Points, in no order, along strands that fork, close into loops and pass close to each other.
Two points are linked if the straight distance between their rows is under 61.8. Some points are linked to none.
J_799: [-23  16  -2  36   4  12  16  25  -6   5   4  33 -10   0 -21   5 -18 -10
 -16  -7 -22  -1  -1  -4   2]
J_418: [  0 -10  18 -19  12  24  -5   7  34  17 -37  -8  13 -10  -5  -2   5 -22
 -15 -25  44 -22 -17  -2 -14]
J_691: [ 12   7 -13  32 -12 -19 -10   9 -17 -15  22  10 -10  33   9  14 -22  17
  14  18  -2   7   4   6  12]
J_558: [ -2   3   0  -2 -10   1 -12   7 -31 -26  -5  13   3  -7  10  18  -6  20
   1  11  -3  15  -6 -14  -7]
J_367: [ 17  -5 -17  18   6   9  12  10  21  11 -12  -6  10  -1 -15   0   1 -25
  -7 -23  11 -11  12   6   7]
J_87: [ 15  14  -6 -11  -2  28  -1 -17  27   9  -4   4  22 -11  -3 -25  16  -1
  -9   0  13  -7   9  33 -13]
J_233: [  9   8  -4  15 -18  -8 -14  -7 -18 -21  28  13 -18  29  12  16   5  24
  15  27 -11   1   8  -8   8]
J_750: [-10 -10   9  10   9 -16  14   9  21  25 -14 -35  11   0 -10  -2  -4 -33
   6 -16  30  -6 -25  -8 -10]
J_985: [-29 -14  -2  10  22  -2  13  13  14   3 -13 -18   1   3 -13  -4 -18 -37
 -14 -27  13  -4 -15   3  -9]
J_85: [-28  -2  -9   5   2 -12  21  -3 -11 -13  18  -3 -37  12  19  21 -26   7
  23  21  -7   9  22   9   8]
J_559: [ 30 -22  12   2  -2 -28 -16   4   2  17 -11 -30  41 -14   4 -22  15   1
  20   2   3  -6 -11  -7  -6]
J_510: [ 23   7  -6  -7  12 -19 -27 -16 -13   0  10 -19  25   4  15 -23  13  25
  18  21 -17 -11  10  -3   1]
J_113: [ -8 -14  -1 -11   9  -1  24   0  39  16 -14 -13  -5   6 -12 -14   3 -28
  -1  -3  -4  -3   1  20 -19]
J_886: [ 28 -38  10 -25  -1   4  -9   9  36   0 -23  -2 -11   1  -1   8  12  -7
   6 -14  10  -9  -1  -1  -5]
J_193: [ -8 -25   0  -6  19  -4  -4   6  -2 -21  -1   3 -12 -11  13   1  -7   3
   4  -4 -27  -4  10 -10  -3]
J_99: [-19  10   2  21 -11  12 -12  19   6  -5  -7   3  13  -7  -9 -25  -2 -15
 -20 -10   0  14 -26   7 -13]
J_179: [ -2   3  12  11 -19  14  -9  19  22   5 -20  -7  17 -17  -3 -14  14 -13
  -5   2  16   5 -23   3 -15]
J_965: [-47  -1  -8  -7  13  27  16 -24 -11 -22  12  19 -20  -6  -1  13   1  -8
 -17 -22 -12   3  -1  -2   3]
J_798: [ 28 -14  12   3 -14  -5  -8  12  13  13 -21 -14  32 -16  -9 -14  20 -11
  10   0  10  -3 -10  -6 -13]
J_604: [  0   4 -20 -24  -6   2   5 -18   9 -10  -7   9  -9   6   2   1   0  18
  -7  14 -21   6  24   9 -12]
J_327: [ -8   1  -4   5  18   2  -3   4 -27 -16   5  15  -3 -11   9  13 -12  11
 -10  -8 -11   1   3 -13   8]
J_667: [  3  19 -21   4  18  13   3 -30  -7  -3  20  24  15  12 -19 -15   5   2
 -20 -25 -21   2   1  12   7]
J_692: [ 30  29  -6  28  -7 -21  -6   7 -41  15  10   5  36  24 -16 -14  -6   2
   9  -3  -7   5  -8  -8  17]
J_31: [-14  28 -11   3  -1  24  13  -2  24  14  -3 -10   1 -15  -7 -13   6 -10
  -3   3  10   4   9  21  -4]
J_409: [  2  16 -17  10   8   6   1  -6  -8  -1  22   1   6  -2 -21 -15   0  -1
 -10 -15 -12   9  11  10   8]
J_384: [  1   4  25 -24 -13 -14  -5 -10  -1  16   4 -14 -19  -2  24  10  10  20
   4  32  17  -9  -8  -5  14]
J_483: [-40  15   8  -6 -24  20  20 -15  -8  -9   2  36 -29   2   9  12   6   6
  -8  16 -21   4  -2 -14  -6]
J_715: [-10  26 -14  18 -12   6  -4   7  -5   7  20  11  -7  -3 -31  -8 -12  10
 -26  -9  -5  17  10  18  11]
J_815: [ 27  18  -9   0 -12  -6 -34  -8 -19  -5   7   0  31  15   3 -14  24  34
  16  30 -19  -2   4  -5   2]
J_786: [ -6 -18  11 -42  19   6   7 -16  33  14 -17 -18  -7 -18  19  -8   6  -5
  19  -6   6 -12   7  10 -10]
J_503: [ 18 -28  -3 -13  19  21 -15 -20  21 -18   8  12  13  -7   9 -18  12  -2
 -11 -22  -1 -19  13  19  -2]
J_946: [ -2   3  21   4  -8 -28  -6   8  -8  17  13 -15 -14   0  19   6 -14  16
  -3  23  23  -4 -18   5  17]
J_891: [-25 -11  23 -21   0 -10   5  12 -23  -6  -4   2 -36 -11  12  30 -30  15
   4  14  10   8   8 -12  -3]
J_466: [ 17  15   2 -10  -7  22 -10 -12  17   3  -5   6  19 -16  18 -18  27  11
   6  14   2 -10   5  13  -1]
J_191: [-15  23  -9   9 -19   8   0  -9 -15  -4  26  24 -24   3 -15  15  -9  29
 -21  10  -8  14  15   6  12]
J_993: [ 13  33   4  43 -14 -23  -1  16 -31  26  21   2  19  27 -22 -12 -23  -9
   3  -9  16  10 -13   8  21]
J_84: [ 16 -19  -5 -22  17 -11  -5  -9  35  11 -21 -15  17 -13  23 -19  -4   4
  16  -1   2 -12   8  19 -14]
J_603: [ 28 -30   6  -7   3   4 -14   6  36  11 -28  -9  17  -7   7  -3   5 -14
  -6 -27  37 -19 -10   5   3]
J_836: [-16  -1  -3  26  26 -17  14  12 -10  14   9 -11   5   4 -14 -17 -25 -29
 -12 -22  -5  -4  -4   4  10]
J_397: [-17 -20  15 -30  13  37  14  -7  33  -2 -16  12  -8  -6 -19  -3  17 -25
 -12 -19   0 -14   6   6 -27]
J_629: [ 14   5  -8  -3  -1  -6  -9  -3 -18   0  12 -19  11 -11 -13   0   4  11
  -4   2   9  13  11   0   7]
J_492: [ 30 -10 -12  -7  -2   4 -26  -7  -8 -15   2  -6  24  -8  -8  -3  15  16
 -10  -8   6   3   8   1   7]
J_780: [ 14 -21 -14  25  -2 -21   4  23   7  -8  -9  -7  -3   5   0   7 -17 -11
  18  -3 -12   6   9  -5  -3]
J_896: [ 28 -27 -10  14  -3 -14  -1   6  30  21 -20 -24  20  -2  -6  -8  -4 -21
  -3 -29  27 -11   8   6   7]
J_100: [  6  -1   0   5  -4  -6 -19  -3  -1 -12   1 -14  11   2  30  -3   7   0
   8   3  14   7 -28   6  11]
J_699: [ -7 -29 -10 -22  13  29  -3 -19  28 -23  -5  27  -8  -8   9  -4   4   3
 -15 -22 -20 -14  18  20  -8]
J_279: [-16   0   2   2 -19  -5  -6  -9 -17 -22  21  18 -31  16  18  12  -1  27
  14  30 -28   0  21 -15   0]
J_318: [-28  -2  13 -51 -12  13  12 -31  -1  -7  -8  -5 -27  -5  21   5  13  -1
   6   7   8   6   7  -9  -2]
J_378: [ -9  22 -16  17  10  21  20   8  14  11  -9 -10   5  -6 -14   8  -2 -25
  -3 -11  20  -4   5   4   6]
J_61: [ 13 -18  14 -26  -8  10   3   5  21   3 -14   6 -24   5  -9  20  17  -7
  -7  -2  11  -6  -2 -10  -3]
J_658: [-17  24   9  19  -9  13   6   1 -23 -10  21  -5   0   0  -1  -2  13 -13
  12   4   6  16 -23  -5   0]
J_567: [ 10 -25   6   9   6 -14  -9  19  11  -9  -6  -5  -3 -10  16  -5   2  -1
  20   5 -20  -5   3 -13  -4]
J_961: [-33 -16   6 -13  16  16  19  10  32   5 -19  -9 -18   2 -17   3  -2 -32
  -8 -14   3  -8  -3   8 -15]
J_869: [ 16   2  -4  35 -15 -14 -11  19 -17  -5  15  -2  -1  12  -2  13 -14   2
   3   1  21   9  -7   1  20]
J_389: [ -7 -11 -14  27  14 -12  15  26  -9  -5   5   4 -17   4  -5  23 -30  -6
   8  -1 -12  -1  21   1  11]
J_585: [  7   3   7  27 -15 -25   8  13  -1  27   1 -35  17   4 -19   3  -3 -18
   8  -4  37   7 -22  -5   1]
J_777: [  9  19  -7   5 -13 -14 -22   0 -36 -15   4  -5  23   9  13  -2  -5  25
  15  25  -4  17 -11  -3  -2]
J_228: [ -1  24   4   6 -26  18 -18 -10 -18  -5  19  24  12   0 -19 -13  27  16
 -18   1 -14  16 -19   4   2]
J_879: [  4   5  18 -20 -11   5 -11  -7   6   4 -10  -6   3 -10  30  -2  22  11
   6  20  12  -6 -19  -2   3]
J_552: [ -3   8  13   2 -15  12   2   5  -6  -4   5  24  -3  -9 -18  -5  18   5
 -19  10 -25   4  -3 -10 -13]
J_167: [ 14   9 -21  -1   4   4  -2  -2   9  -1   0  12  -5   1   3   7  -3  24
  -2  12 -21 -10  32   1   9]
J_861: [ -3  17  11  17  -1  -1  14   8 -16  12   9 -23  10  -2 -14  -1  10 -21
  11   4  18   7 -22 -11  -3]
J_637: [  9 -24  18 -25  16 -31   0   0  -8   2  -6 -14 -19  14  20  21 -10   4
  22   7   4  -7  -9 -19   0]
J_339: [ -9   0  15   3  12 -22  21  -1   1  17  12 -26  -5  -2   6 -10   6 -17
  19  12  -1   0 -16  -7  -6]
J_831: [-10  -1  23   4   0 -20   7  23 -14  16  -2  -7 -23  -9   3  26 -33  10
  -5  17  28   0   0  -3   6]
J_977: [ 24   3 -19  19  -2 -18  -2  15 -14  -6  -4   2  15  10 -12  -5 -12   5
  15   8 -25   7  19 -10  -8]
J_29: [ 16 -22   5  -4  23 -16  -5  14   4  14 -14 -18  -2 -17   9  15 -14  -1
  -2 -17  21 -15   6 -13  17]
J_598: [-12 -18  12 -60   6  17   8 -18  24   2 -27  -9 -29  -8  15   7   8  -6
  23  -9  11  -1   5   0 -10]
J_883: [-21  -2 -13   0  18  13   7 -22 -22 -23  15  27  -9  -3  -7  19  -8  11
 -21 -21 -21   3   2  -8   6]
J_747: [-32  -8  17 -48  -7  -1   8 -13 -12  -6 -12  -1 -41  -6  24  19  -8  11
  16  13   2   5  11 -19   1]
J_53: [ -8  22 -10  30   4   2  23  17 -21   3  10  29  -9   9 -20  19 -24   2
   3   6 -20   5  15  -4   2]
J_285: [ 22  31 -20  26   2 -11   8  11 -11  12  -5   6  23  11   0  -4 -13   0
  16   5 -10   5   4  -2   7]
J_133: [ 13  -9  -5 -15   6  10 -23 -20  -4 -16   9  20  13  -8   1 -11  13  25
 -26  -9 -13  -8  10   3   1]
J_712: [-34   7  -3 -25   7  21  18 -26  -6 -15  -1   2 -15   3   7  10   7 -11
 -11  -8   6  10  -7  -1  -6]
J_41: [ -6   7   3  -3  10  26  -1  -8   4   0  -4  20  17  -5 -22  -9  10  -9
 -42 -24   5 -10 -12   0  -8]
J_258: [  2  -5 -10 -20   5 -14  17  -5  17   6 -13  -9  -9  10   1   2  -9  -5
  -2   9  -8   5   6  12  -9]
J_372: [ -1  40   1  20 -19   9 -12   0 -26  -1  32  11   9   7  -7 -12  14   7
  13   6  -7  21 -17   5  14]
J_709: [-16 -11  13   3   7  -5  18   8 -12  -9   4   3 -20  15  -6  19  -8 -21
  -2  -3   3   4 -16 -11  -7]
J_450: [ 23   0   1  31 -21 -12 -11  22 -13  12  -2 -14  19   0 -15   1  -1 -10
  -9 -13  27   0 -10  -7  18]
J_153: [-16   3  18  -7 -23  -3  14   1 -11  -9   1  21 -29  11  12  14   1   8
   8  33 -18   5  -2 -15 -12]
J_68: [ 29   3   5   7  -1 -35 -19   3 -22  19   7 -30  32  -2   1 -10  10  16
  20  18   3  -5  -5  -9  13]
J_690: [ -3  11 -13 -14  11   3 -12 -40 -12 -13  23  25   4  11   6 -14   8  28
 -24  -5 -29  -5   6   6   8]
J_838: [-19 -14 -12 -13  -2  -2  11  -7   5 -18   4   9 -40  16  21  24  -8  12
  23  19 -28  -5  33  -7   4]
J_442: [ -1  -4   6  -6   1  27   6   5  14  -2 -12  19   7 -15 -20  -7  15  -8
 -22  -9 -11  -4   3  -2 -20]
J_518: [ 18  -4 -20   4   0 -12 -13  -5  18  -1 -12 -18  27  -1  16 -22  -4  -1
   6  -5   6   6  -7  21  -3]

A piece is all that can be reached along the links. How many separate loops has the piece of each point below (a circle has one, a figure eight two, a Y none), and how many tips (points with one link)?
J_946: loops 1, tips 5
J_85: loops 1, tips 6
J_629: loops 1, tips 2

How many points has the smallest loop of links through each point below? Write 0 if it is on no loop.
J_658: 11
J_100: 12
J_629: 6
J_798: 0
J_153: 0
